Points on a hilly landscape, in no order, each with its height.
A ball rolls from a point to the lowest of its 2 nearest points, and stops where none of them is lower. Distance is the straight distance between rows; heights are no part of it.
bipu h=500: [  9, -13,  37,  -1, -19,  15,  12,   6,   4,  -2,   8, -16,  -1, -11,  12,
 -14,  -5,   9, -14,  16,  15,  24,  -3,   6,   2, -21,  -5]
tida h=432: [-36,  -7,  -9,   3,   9,   4,   0, -21,  -1,   6,  10, -11,  10,   7, -39,
  -2, -13, -14,  -9,  21, -15,   3, -18, -26, -24, -24,  -1]
sul h=403: [-32, -13,  -9,   9,   8,   3,   1,  -8,   1, -12,  18, -23, -14,   6, -17,
  10,  -8,  -8,  -9,  26,  -6,  -3,  -4, -24, -12, -21,  -3]
bes h=508: [ -6,  -1,  20,   6,  -3,  23,  -6,   7,   5,  14, -32,  -1,  11,   5,  22,
   3, -11, -19,  12,  -1,   5,   3,   6, -16,  19,  -2,  13]
kopon h=430: [ -5,  -1,  26,  -4, -16,   8,   2,  10,  -1,  28, -28,  -2,  19, -27,   5,
  -8,  31,   0, -20,   7,   1,  -6,   1, -19,  28,   4,   7]
Kig h=638: [-16,  -4,  12, -13, -30, -10,  12,  -1, -16,   3,   4,  17, -20, -16,  12,
  13,  -8,   6,  -9,   0,   2,  -5,  30,  18,   6,  14,  16]
kazi h=265: [-28,  -1, -24,  25,  14,   4,  -7,  -4,   3, -10, -20,  13,  -4,  19,   8,
 -10, -19,  10,  29, -20, -24, -14,  -7, -20,   2,  -4,  -3]
dor h=694: [ -3,  -5,   2,  14,  11,  17,   7,  25,  -5,  -8,  -1, -14,  12,  21,  14,
  -9, -13,  -9, -21,  21,   0,   1, -13, -25,  -9, -19, -14]
Gosin h=505: [  8, -10,  18, -16,  -2,  -9,  -5,  -2,  -9,   5,  -4,  -3,  25,   5,  -8,
   7,  15,   2,  -2, -23,  16,  24,  26,  -7, -14,  -3,   3]
Domo h=418: [-19,  13,   7, -16,   7,  23,   0, -16,  -6,  22,   0,  14,   2, -19,  18,
  -1,  -7, -42,  -4,   4,   5, -21,  26,   0,  -2,  -5,  24]
muze h=673: [ 13,  13,   4,  -7,  13,  20,  -9,  15,   1, -23,  -7, -23, -12,  36,   0,
  25,   5,  -7,   6,  -6,  10,   7,  -2, -15,   3, -13, -21]
Loda h=579: [ -7,  20, -10,  -4,   8,  16, -13,  11,  -9,  10, -24,  26,  19,   3,   8,
   0, -11, -25,  26,  12, -16,  -9, -21,  -8,   1,  15,   3]
kavit h=650: [ 25, -14,   9, -11,  27, -12,  17,   7,  20,   2,  10, -24, -27,  -2, -11,
  16,  -5,  23, -30,  28,  -6,   7,  -3,  22,  33,  -4, -23]
duf h=386: [ 26, -17,  -6,  16,  -3, -18,   9,  -2,   2,  -3, -11, -19,   2,   3,  21,
 -18,  13,  22, -35, -12, -16,  13, -16,  16,  20, -10, -10]
Fus h=341: [  1,  -7,  23,  -5, -19,   0,   4,  10,  11,   4,  -5,   3, -19, -24,   6,
   3,  -2,  23,  -6,   3,  -5,   4,  -6,  17,  29,  21,   3]
Vugo h=200: [ -6,   3,   2,  -8,   0,  12,  22, -24, -11,   9,  -5,  19,  24, -13,  -4,
 -21, -20, -36,  11,  25, -20,  13,   2,   2, -17, -16,  23]
mil h=431: [ 28,  13,  -6,  20, -30,  -6,   2,  -3,  10, -14,  11,   3,   4,  12,  25,
 -17,   2,   8,   1,  12,   3,  16,   1, -17,  -2, -35, -22]
zor h=586: [  5, -14,  14,  -6,  12,   9,   5, -10,   9,  -3,  18,   5,  -9,   9,   4,
   2, -18,  25, -10,  -8,   4,  10,  28,  19,   0,  -2,  11]
pepud h=596: [ 27,   7,  -5,  11,  13, -13,  -1,  24,   1, -14,  27, -15,  -9, -10, -14,
 -10,  33,  10,   9, -24,  32,  -5,  -1,  13,  -1,   6,  -4]
lome h=323: [ 22,   2,   4,  -2, -13,  -4, -14,  -7,   8,  10, -12,  -4,  13, -23,   6,
   2,  14,  -8,   4, -20,   5,   4,   3,  32,   2,  21,  14]
fili h=339: [-21,   2,   5, -11,  -2,   5, -10,  13,   1, -19,  -1, -15, -18,   5, -24,
   7,  17,  -8,   9,  -1,  10,  -4, -16, -14,  -6,   7,  -8]
mef h=272: [ 14,  -3, -29,  17,   7,  -7,  -6,   0,  10, -22,   1,   2,  -5,   2, -16,
  -4,   9,  40,  11, -18, -10,  -9,  -2,  22,   4,  17,   3]
zato h=112: [ -3,  -1,   1,  11, -37, -30,  17,  -9,  -3,  -5, -15,   4,  -3, -13,  28,
  -5, -13, -12,   6,  14, -23,  -4,  18,  -8,  -2,  -8,   5]
farim h=589: [ 15,  17,  -8,  21,  10, -12,  -7, -13,   4, -21,  39,  -2,  -9,  -1,  12,
 -10,  14,  -1,  -1, -19,  11,   2,  15, -15,  -6, -26, -13]
Kunef h=713: [  4,   2,   9,   4,   6,   3,   1,  22,   3,   0,  -2, -22,  -2,  18,  34,
   1,  -8,  -8, -35,  13, -10, -16,   1,   1,   0,  -9, -17]
dati h=368: [ 14, -19,   8,  20,   7,   5,  -5,  11,  -6,  -1, -22, -10,  28,  -3,  -3,
  11,  -5,  -3,  10,  18,  -2,  30,  -1, -11,  -5,   6,  15]
Gam h=320: [ 22, -15,  -9,  25,   3,  -3,   0,  12, -14, -17,  -1,   5,  13,   4,   6,
   4, -12,  22,  11,   8,  -8,  22,   3, -11,  -5,   4,   8]
sini h=347: [ -3, -11,  32,  -9,  15,  -6,   6, -18,  20,   6,  20,  -5, -34, -21,  10,
   0,  -4,  15, -38,   6,   2,   7,  -9,  25,  26,  -3,  -8]
Miba h=526: [ -5, -19,  -7,   1,  47, -11, -15,   4,  15,   0,   5,  -1,   7,   9, -17,
  13,  12,  40, -22, -12, -15,  -6,   4,   4,   3,  19,   4]
dip h=674: [ 21, -13,  18,   7,  11,  10,  16,  17,   7,  -7,   0,  -7, -16,   5,  25,
   6, -24,  33, -22,  26, -10,  18,   4,  22,  26,   1,  -2]
fis h=269: [ 34,   3,   3,  -2,  19,  20,   3,   1,  18, -20,  -4, -22, -17,   0,  -3,
  19, -13,  11,   1,   6,  -4,   3,   1,  39,  11,   7,  -2]
Daz h=678: [-10,  -9,  -4, -11,   8,  10,  -3,  14, -23,   9,  33,  24,  -7,  -2,   5,
  -6, -14,  -2,  10, -20,  13, -11,  12,   2,  -3,  10,  11]
dud h=730: [  8,  -4,  14, -19,  12,  -2,  -3,  27,  -3,  12,  -1, -14,  12,   4,  18,
  -1,   6,   5, -27,  -8,   3, -12,   5,  11,   8,  11,  -8]
Fav h=249: [ -3,   7,  -5,  13, -46,  18,  10,  -9,   3, -24, -20, -12,  -7,  17, -13,
   1,  -8,  14,   8,  13,   1,  11, -10,   3,   1,  -3,  -1]
vada h=330: [-22, -16,  12,   8, -22,  -7,   6,  28,   3,  15,  -7, -10,  -8,  -8,  14,
 -18,  10,  17, -11,  -9,  -4, -21, -10,  -7,  20,   4,  -2]
fep h=642: [ -4,   5,  -2, -15,   3, -24, -16,  17, -11,  15,  -4,  21,  24,   1,  -8,
  -3,  26,  -9,   8, -12,   5,  -4,  -6, -22, -15,  10,  -8]
nof h=550: [-11,   9,   9, -14,  16,  40, -13,  14,  -2,  20, -23,   6,   9,   2,   5,
   6,   1, -25,  21,  -1,   4, -10, -15, -15,  10,  10,  14]
lekur h=544: [  6, -15,  18,   7,  16, -14,  -4, -18,   9, -11,  15, -11,   2,   2,   9,
  13,   3,   6, -28,   7,  -5,  29,  25, -11, -10, -16,  -5]
vitaz h=525: [  0,  18,   9,  -6, -14, -24,  -8,  -9,   9,  27,  11,  17,   3,  -8,  39,
  -7,   2, -33,   4, -15,  11, -15,  18,  -1,  -1,  -6,  -3]
sili h=367: [ 11,  13,  11, -13,  -9,   2, -11, -19,   0,  13,   2,  14,  27, -11, -10,
  -8,  18, -18,   3, -24,  27,   1,  13,  24, -17,  12,  24]
Voni h=307: [-10,   3,  14,   4,  19,   8, -20,  -5,  24,  -4,   8,  20, -10,  -7,  12,
  10,  -4,  19,   4,   1,  -2,   2,   0,   9,  13,  20,  -4]
Liku h=465: [ -4,  -7,  40,  -6,  -2,  22,  -8,  -2,  17,   7, -15, -10,   0,  11,  14,
  -4,  -7,   4,   6, -15,   9,  18,   6, -17,  13, -17,   2]
tezu h=434: [ -3,  25,   8, -12,  -5,  -6, -21, -46,  12,  -3,   3,  21,  17,  -8,  -7,
   3,   3, -19,   3,   5,   7,  20,  -6,  14, -25,   7,  -1]
Lofi h=429: [-10, -11,  38,   7,  23,   8, -10,  -5,  32,  -3,   9,  -2,   0,   7,  -1,
  -3,  -6,  22, -10,  -2,  13,  17,   3, -15,   5, -11,  -7]
numef h=67: [ -6,   6, -23,  -2,   9, -25,   5,   7, -21,  -5, -18,  15,   4,  24,  14,
  -1, -17, -18,  27, -20, -25, -20,   2, -17,  -5,  -9, -14]
fop h=288: [-17,   2, -15, -15,  -4,   6,  32, -25, -21,   4,  14,   7,   2,  -4, -22,
   1, -26, -37,   9,  20, -17,   4,  -4,   7, -25, -25,  13]
zise h=395: [-26,   0, -11, -29,   3,   5,   4, -23, -13,  11,  16, -13,   5,  13, -41,
   2,  -2, -25,  -6,   9,   2,  -6,  -8, -11, -25, -20,  -7]
Zuv h=545: [-11,  -3, -19,  -4, -10,  23,   2,  -3, -30,   5,   2,  18,  13,  15, -22,
 -16, -13,   2,  16, -17,  -9,   6, -18,  -3, -19, -11,   2]
Lidi h=590: [-14,   5, -22,   2, -16,   4,   5,  18,  -2,  15, -12,   5,  -3,   6,   5,
 -32,   5, -27,  42, -18,  14, -25, -23, -13, -12, -14,   1]
tapaf h=233: [  7,  -3, -10,   3, -32, -32,  22,  -4, -17,  -9,  -8,  14,  19,  -8,   3,
  -3,  -6, -15,  17,  19, -16,  18,   8, -11, -19,  -6,   4]
kub h=585: [-23,   8,   5, -17,  -4,   0,  -2, -22,   1,   9, -11,  17,  10,   0,  -2,
  16,  -1,  -7, -15,  37, -13,  12,  12,   7,  -7,  15,  10]
pil h=623: [ -3, -14, -12,   6,  15, -19,  -4,  19, -11,   0,  17,   1,  19, -22, -18,
 -16,  28,   0,  -7, -13,  13, -11,  -6,  -3, -20,  16,  14]
zil h=548: [-37,   0,  -9,  -5,  23,  21,  -8, -16,  13,  23, -16, -18,   4,  18, -23,
  23, -11, -24,  -2,  38,  -8, -15, -11, -11,   4,  -5,   6]
degu h=203: [ 38,  -2,   4,   2, -19,  22,  23,   3,   2, -18,  -4, -21,  -1,  10,   1,
   6,  -5,  12,  12,  -9,   9,  26,  18,  34,  -5,  -7,  10]
Kevo h=349: [ 35, -17,   1,  13, -14,  -3,  22,  12,   0, -14, -19, -19, -12,  -7, -13,
  -5,   2,  37,  -5,  -7,  -8,  16, -15,  27,  30,  13,   7]
Feze h=605: [  7,  11,  -3,   3,  -2, -12,  -6, -11,  -3, -24,  11,  -3,  -2,   1,   1,
   6,   5, -13,   5,   3,  -1,   8,   2, -21, -23, -15, -14]
nife h=178: [ -3,   7, -39,  21,   0, -19,  -5,   2, -12, -13, -10,  27,  -8,  20,  12,
  -3,  -9,  15,  32,  -8, -20, -19,  -4, -20,  -1,  -3, -16]
Loti h=174: [  7,  -1, -16,  -1,  -9, -27,   6,  18, -26,  -6,  -4,   7,   6,  13,  22,
  -1,  -9,  -4,  -2,  -7, -13,  -7,  16, -13,  -8,  -5, -11]
durom h=282: [ -9, -11,   4,   5, -28, -39,   5,   5,   5,  24,  -1,   9, -16, -18,  27,
 -13,  20,  15,  -9, -11,  -6, -10,  -9,  -9,  20,   5, -12]
Tivu h=410: [ 22,  -1,  -5,  24, -14,  -6,   9,  -4,   5, -11,  -7,  -3,  10,  19,  34,
  -9,   0,  17, -18,  10, -12,  21,   2,   4,   7, -22, -14]
sagu h=325: [ -8,  10,   1,  -8,  10,  20,   3, -23, -15,  18, -11,  25,   7, -18,   6,
  -2, -15, -45,  24,   7, -10,  -2,   7, -20,   4, -18,  18]
pili h=433: [-29,  -5,  -3,  17,   4,  32,   6,   7,   1,  10, -18,  13,  -2,   0,  13,
 -12, -36,  -2,   6,  14,  -8, -20,  -9,  -9,   5,   0,  19]
pigep h=755: [-15,   0,   8, -22,  34,   4,  -9,  -2, -18,  10,   2,  12,  19,  -2, -14,
  11,   9, -28,   2,  -2,  -1,  21,  -1, -37, -18,  -5,   3]
Mit h=743: [ 14, -13,  18, -17, -11, -16,   8,  16,  -6,  19, -22, -17,  -1, -15,  16,
   0,  17,  -4, -26, -17,  -2,  -2,  -4,  12,  32,  10,   0]
lokog h=641: [-21,  10,   2,  -3,   7,  -4, -11,  -8,  -5,   5, -35,  11,   0,  21,  -7,
   9,  -5, -28,  34, -29, -21,   2, -17, -30,  -1,  -7, -12]
ganov h=572: [ 22,  34, -16,   5, -27, -26,  -5, -12,  22,   2,  19,   3, -12,  12,  35,
 -17,  14,  -5,  -7,  -4,  13, -17,   1,   4,   1, -15, -32]
fiz h=499: [-34,  -5, -15,   9,  12,  26,   8,  -9,   4,  23, -18,   0,   7,   0,  -9,
   2, -18, -12,  -1,  29, -15, -13,   1, -15,   8,  -1,  25]
mig h=331: [ 21, -18,   7,   6, -10, -11,   2,  10,  11,  -3, -16,   3, -17, -31,  -9,
  -8,   7,  37,  11, -19,  -4,   4, -22,  23,  30,  27,   4]
ses h=235: [ 35,  -7,   2,  -3,  -1,  21,  10,  19,   5,  -1, -15,  -9,  -5,   2,   9,
  14, -14,   8,  12,   4,   3,  15,   5,  46,   9,  17,  12]
veka h=482: [  1, -10,  -2,  10,   5, -13, -14, -11,   4,  -4, -11,   1,  19,   5,  -9,
  -5,   8,  18,   4, -25,  -2,  11,  13,  -5,  -8,   1,  -2]
sovuk h=564: [-11,  -2,  -8,  -3, -24,  11,   9,   8, -16,   6, -23,   6,  10,   8, -10,
 -19, -14, -21,  22, -10,   2,  -5, -16, -15,  -8,  -7,   5]
gire h=318: [  0,  -5,  25,  -1, -15,  -9,   8,   4,   7,  -8,  10, -14, -34, -12,   7,
   0,  -1,  25, -31,   1,  -2,   1, -15,   8,  30,  -1, -21]
Pusug h=693: [  6,   1, -17,  -2,  -7,  -4,   4,   6, -17,   2,  18,   5,  -4,   3,  17,
 -15,  -6,  -6,   4, -27,  18, -19,  11,  18,  -9,   2,   9]
vinos h=335: [  3,  -4,  -2,   0,  34,  18, -17,   1,  11, -18,  18,  19, -21,   8,  -8,
  16, -18,  27,  13,   9,   1,   8,  -6,   4,   5,  11, -10]
buta h=317: [  3,   4,  18, -15,   7,  22,  -5,  23,   5, -12,   9, -18,  -9,  17, -34,
   0,  17,   2,   3,  -1,  29,  -2, -16,  -5,  -6,  -1, -19]
fopab h=364: [-29,   5,   5, -25, -10,   9,  -6,  -4, -11,   2,  -6,  -5,   2,   6, -26,
  11,   5, -10, -11,   3,   7,  -2,  -7, -23, -13,   6,   0]
punet h=523: [ 26,  -5,  27, -18,   9,  -7,  -3,  -7,  -7,  -8,  18,  -6,   7,   4,  -3,
  19,   8,   0, -16,  -2,  18,  31,  21,   8, -14,  -9,  -7]
Mas h=289: [ 10,  -8, -20,  12, -23,  -3,  17,   6, -22, -14,  -5,  19,  18,   6,  -1,
  -4, -15,  15,  13,  23, -13,  25,  -4,   4, -17,   5,   6]
sulir h=607: [  4,   8, -27,   9,  -9,  -7,  -1,  -4,   7, -20,   9, -19, -25, -18,   2,
  11,   7,  10, -15,   6, -11, -20,  -6,  17,   4,  12,  -7]
pive h=618: [  5,  -9, -16,  -3, -18, -10,  17,  -9,  -7, -14,  15, -16, -32, -15, -15,
  18,   0,  13, -27,  15, -10, -16,   5,  40,   5,  19,   8]
gida h=639: [ -3, -14,  15, -18,   8, -12,  18,  15,  17,   5,   1, -34, -30,  -1, -40,
  26,  -4,  26, -19,  21,   3,  -8,   3,  18,  33,  10, -16]
sapu h=384: [-23,  -6,  11,   4, -14,  -3,   2,  20,   0,  14, -27,  -6,   6, -23,  -7,
  -9,  24,   4, -15,  11,  -9, -21, -13, -18,  22,  26,   9]
Dosev h=587: [ 35,  18, -14,   9,  -8, -34,  -6,  22, -10,  -7,  27,  -2, -15,  -5,   8,
  -3,  36, -10,   9, -22,  24, -12,   7,   5,   5,  10, -15]
movo h=506: [ -5,  -2, -10,  -4,  36, -16, -18,  -8,  10,   5,  -1,  -1,  26,   6,  -8,
   7,  20,   8, -12, -27, -10,  -1,   9,  -8, -15,  11,   4]
Natok h=481: [-27,  21,   6, -14,  -9,   1,  -8,  -6,   6,  16,  -5,   6,  -4,  -7,  17,
  -7,   0, -35,   7, -20,  13, -34,   9,   0,  -4,   3,   2]
Ser h=582: [ 10,  38, -21,  11,  -6,   0, -13,  -4,  22,  -9,  28,  -3, -25,   5,  25,
  -8,  15, -11,   4, -12,  12, -23,  -2,   6,   8,  -6, -23]
gorev h=542: [ -8,  -1, -12,  -3,  51,   9,  -6,   6,  16,  -8,  22,  -6,  -4,   9, -21,
  -1,   9,  24,  -7, -14,   4, -21,  -2,  17,  -9,  17,   0]
pul h=402: [  3,  30,   2, -13, -16,  -9, -18, -25,   1,   8,  21,  19,   9, -10,  -4,
  -1,   7, -30,   9, -18,  27,  -7,   0,  18, -21,   3,   6]
Tuz h=488: [-14, -12, -14,  11,  -4,  -3,   4, -12, -17,  -1,  -4,  14,  18, -17, -22,
  -8, -12,  -9,  35,  -5,  -8,  13,  -1, -30, -12,  -6,  22]
toriv h=387: [-14, -12,  40,   2,  22,  -4,   1,  -5,  31,   9,  20,  -2, -14, -28,   5,
 -17,   6,  22, -21,  -7,   5,   8,  -6,   0,  21,  -4,   0]
Fekes h=606: [ -9,  18, -20,   5,  15,  16, -19,  -8,   6,   1, -33,   3,  15,   4, -16,
  10,  -3, -23,  21,   4, -17, -15, -26,   2,  -7,  25,  15]
nogir h=471: [ -5,  -3,  41,   4, -23,   7,   1,   7,  10,  21,  -9,  -8,  13, -22,  12,
 -22,  13,  -2, -17,   8,  16,   9,  -8, -15,   7,  -6,  -3]
nepoz h=556: [ 24,  18,   0,   3, -28, -36,   2, -17,   1,  18,  19,   1,  -2,  -1,  44,
 -13,   8, -16,  -4, -17,  15,  -5,  14,  15,  -5, -17, -13]
verud h=699: [-27,   5, -10,   3,  25,   6,  -4, -11, -14,  12,  -7,  24,   9, -27,  -9,
   1,  13, -14,   6,  12, -14, -21,  14, -34,   9,   5,  18]
midup h=621: [ -3,   8,   4, -21, -24, -11,   5, -11,  -6,  -2, -19,   9, -10, -19,  18,
  35,  -1, -16,   4,  11,  -9,   4,  29,  30,   2,  22,  14]
mago h=682: [  7,  10,  -5,   2,   1,  23,   0,  20, -10, -14,  -7, -22,   5,  46,  -2,
   3,   1,  -4, -18,  24,   2,   4, -13, -23,   0, -21, -30]
tose h=529: [-18,  -6, -20,  -8,  -3,  20,  12, -15, -29,  16,  -7,  26,  16,  -4, -40,
  -7, -12, -11,  21,   2, -19,  11,  -7,  -6, -10,  -2,  18]
gugum h=365: [ 27, -27,   3,  13,   5,   3,  18,  -1,   8,   1, -13, -32,   5,  -2, -11,
  -7,  11,  32, -21,  -9, -17,  18, -10,  24,  14,  -5,   6]
rufe h=604: [-19,  20,   0, -23, -12,  -3,  11, -16, -14,   6,  -4,  39,   1, -12,  19,
  22, -12, -21,  -1,  33, -12,  -3,  23,  21,  -6,  22,  14]
Mero h=555: [ 17,  -3, -18,  -8,  40,   2,  -1,  12,  13, -13,  37, -20,  -4,  -4, -33,
  12,   6,  12, -10,   4,  17, -10,  -5,  25,  -9,  11,   1]
Luvat h=298: [ 23,  12,  -7,  -2,  -9,  20,   2,  15,   3, -20,  14, -24,   8,  21, -30,
 -10,  18,  10, -13,   3,  16,   4,  -8,   2, -10,  -9, -13]
vofo h=279: [ 23,   4,  -2,   2,  -9,   9, -10,   5,   1,  -7, -18,   3,   7, -12,  11,
  20,  -4,  -8,  23,   3,  -3,   6,   1,  17,   3,  21,  18]
gikab h=568: [  0, -13,  19, -14,  12,  11,  -2, -10,  10,   5,  -6,   4,  10,  14,   3,
  20,  -3,  10, -13,  22,  -2,  23,  14,  11,   1,   9,   5]
saz h=630: [ 15,  10, -19, -18, -21, -39,  -5,  -2, -13,   7, -13,  23,  18,  16,  -6,
  -5,  14, -11,  27, -25,   4, -10,   0, -17, -18,   3, -12]
zakan h=575: [ 32,  20,  -4,   4, -28, -38,  -3,   3, -10,  20,  20,  -2,  -9,  -8,  18,
  -6,  20, -21,  13, -21,  31, -15,   3,  14,  -7,   1,  -8]
fek h=452: [ 11,  16,   5,  10, -33,   0,  -1, -10,   6,   1,  25,  15,   4,  -1,  19,
 -30,   1,  -1,   3,  10,  28,  16,  -6,  -8, -15, -27, -16]
Kabef h=369: [ -4,  -3, -22,   6,  11,   8,   1,  -7,  -5, -20,  21, -17, -15,  23, -17,
  24, -21,   5, -11,  38,  -9,   1,  -1, -13,  -2, -12, -13]
Lesa h=629: [-11,  -3,   5, -19,  -3,  -2,   7,  -1,  14,  -6,  14, -10, -32, -15, -33,
  24,  -1,  22, -15,   7,   4, -22,   1,  25,  17,  24,   3]
pip h=303: [  3,  -7, -13,  11,  -1,  -3, -12,  15,   8,  -2, -17,   3,  -1, -19,  -8,
  10,   8,  27,   9,  -9, -10, -17, -17,  21,  14,  36,  15]
mudu h=570: [ 13,  -4,  13,  14,  18, -23,  -8,  -4,   0,  -2,  32,  -4,  -2, -19,  20,
  -8,  10,   1, -17, -14,  10,  16,  13,  -3,  -7, -16,  -8]
Bopo h=736: [-16,   0,   6, -10,  38,  15,  -9, -12,  -4,  20,  -8,   2,  20,  -7, -15,
  21,  11, -21,  -8,  14,  -5,   0,  19, -26,   3,   2,  13]
vebab h=352: [ 11,   6, -12,   7,  25,  16,  -9,   7,   0, -26,  22,   0, -22,  27,  -8,
  21, -13,  21,   1,  30,   1,  19,  -8, -16,  12,  -7, -17]
lifaf h=337: [ -6,  -1,  -6, -16,  -4,  23,  17, -10, -32,  21,   9,  -1,   4,   4, -22,
  -2, -22, -45,  19,  -3, -14,  16, -11,  -4, -20, -38,  -1]
Puva h=476: [  4,  -5,  23,  -6, -23,  10,  -1,   4,  -5,  -3,  15,  16,   0,   5,  16,
 -15, -18,   4,   7,   7,  21,  20,   1,  -5,  -1, -16,  -7]
nok h=351: [-25,  -8,   5,  15,  27,   2, -17, -10,  23,   3,   4,  31,   1,  -2,  11,
 -18,  -9,  29,   8,  -6,  -1,  -4,  -8, -10,   5,  10,   0]
lubab h=576: [-26,   0,   1,  -9,  21,  13, -11,  -5,   4,  14, -17, -15,  12,  48, -26,
  26,  -8,  -9, -17,  17,  -3,  -5, -10, -12,  -2,  -5, -17]
Zok h=662: [ 17, -14,  25, -10,  23,   4,  13,  18,  18,  12, -15, -23, -15,   8,  12,
  24, -19,  10, -26,  26,  -9,   4,  -2,  29,  34,   8,  -7]
Gasob h=654: [-26,  -2,  -5,   3,  13,  -8,   1,   6, -10,   9,  10,   5,  10, -33, -25,
 -13,  24, -19,   5,  12,   7, -15,  -3, -30, -13,  14,  17]
peba h=622: [-12,  16, -10,   3,  -2,  -6, -13, -14,  -2, -11,  -5,   6,  -8,   9,  -1,
  -3,   2, -20,  27, -20,   0,   1,  -7, -26, -14, -17, -18]
Tiro h=239: [  3,  11, -43,  14,   1, -19, -11,   5,  -2, -14,   3,  24,  -6,  -1,   3,
  -8,   4,  22,  17, -11,  -6, -26,  -5,   5,  -7,  18,  -2]
levuv h=613: [  1,   9, -16,  -6, -17, -22,   2,  18,  -2,  14, -18,   2,  11,  24,   6,
 -25,  11, -16,  28, -23,   6, -27, -10, -21, -14, -12, -23]
Sofu h=609: [ 11, -17,  -4,   6,  26,   7,   2,  30, -11, -13,  20,  -9,   2, -11, -21,
 -12,  14,   5,   7, -13,  23,  -4,  -4,  -1, -10,   7,  10]
rom h=226: [ -8, -10,   4,   8, -46, -26,  13,  -3,  -1,   8,  -5,   3, -11, -14,  34,
 -12,  -5,  13, -17,   1, -10,  -4,   9,   2,  14, -12, -10]
mor h=608: [  5,  -6,  -6,  11,  29,  -1,  -3, -19,   4,  -9,  35,   9,   1,  16,  10,
 -17, -11,  27, -21, -19,   3,  -7,  23,  15, -10, -13,  -1]
beb h=274: [ -3,   6,  -7,   7, -23,   8,   1, -12,  13, -19,  -5, -16,   4,   9, -12,
 -16,   6,  16, -15,   1,   3,   2,  -7,   1, -13,  -9,  -9]
vedig h=660: [ -6,  10,   0,  -6,  23,   6, -18,   5,   0,  -4, -29,  -9,   1,  31,   4,
  26,  -3, -19,   8, -12, -10,   1,  -9, -20, -11,  -2,  -8]
tasif h=227: [ 14,  -3,  -9,   1, -29,  26,  16,  -8, -10, -23,  -8, -14,  -2,  12, -16,
   8,  -7,   5,  22,  15,   8,  30,   4,  24,  -9,   0,  14]
bif h=348: [-35,  -6,  -6,  23,  22,  16,  -4,  -2,  10,   6, -21,  15,  11,   8,   1,
 -22, -12,  19,  15,  -3, -14,  -9, -13, -16,   4,   8,  16]
zeva h=594: [  6,  28, -29,  23, -10,   4,  -1, -12,   9, -29,  19, -22, -25,  -9,   7,
  -6,   2, -10,  -5,  -4,  -7, -26,  -4,  10,  -2, -10,  -2]
Nul h=659: [-21,  -4,   4,  -8,   4,   0,   0,  14, -16,   4,  18,  25, -22, -19,  10,
  10, -14,   5,  -5,   2,   3, -17,  17,  -3,  10,  24,  20]
Duzuf h=707: [ 17, -10,   5,  -4, -20, -15,   8,   7, -14,   6,  12,   1,   1,  -7,   8,
 -10,   5,  13, -15, -25,  13,  -4,  20,  31,   5,   2,   4]
fekab h=428: [  1, -12,   1,  11, -10,  -6,   3,   2, -12,   7, -23,   3,  26, -16,  -2,
   5,   5,  -8,  18,  -5,  -3,  16,  15, -21,  -5,   5,  27]
Pese h=305: [ 23,  -9,  14,   0,  -2,  10,   1, -11,  21,  -7,   0, -21,  -3, -14, -22,
   6,  -1,  10,   8,   4,  13,  14,  -6,  25,   1,  10,  12]

Call two points neighbours if one is among the 2 nearest of the other. Go from one point of each pair to the other, from neighbour to neighbour, staying as low as possible. Name the highest point that can't be avoided.
gire / Voni => nok
numef / degu => tida
mig / gire => Fus

For each start below, name the point where the ball stops.
Pusug => gikab
tida => degu
dor => veka
saz => zato
bipu => zato
Loda => gire
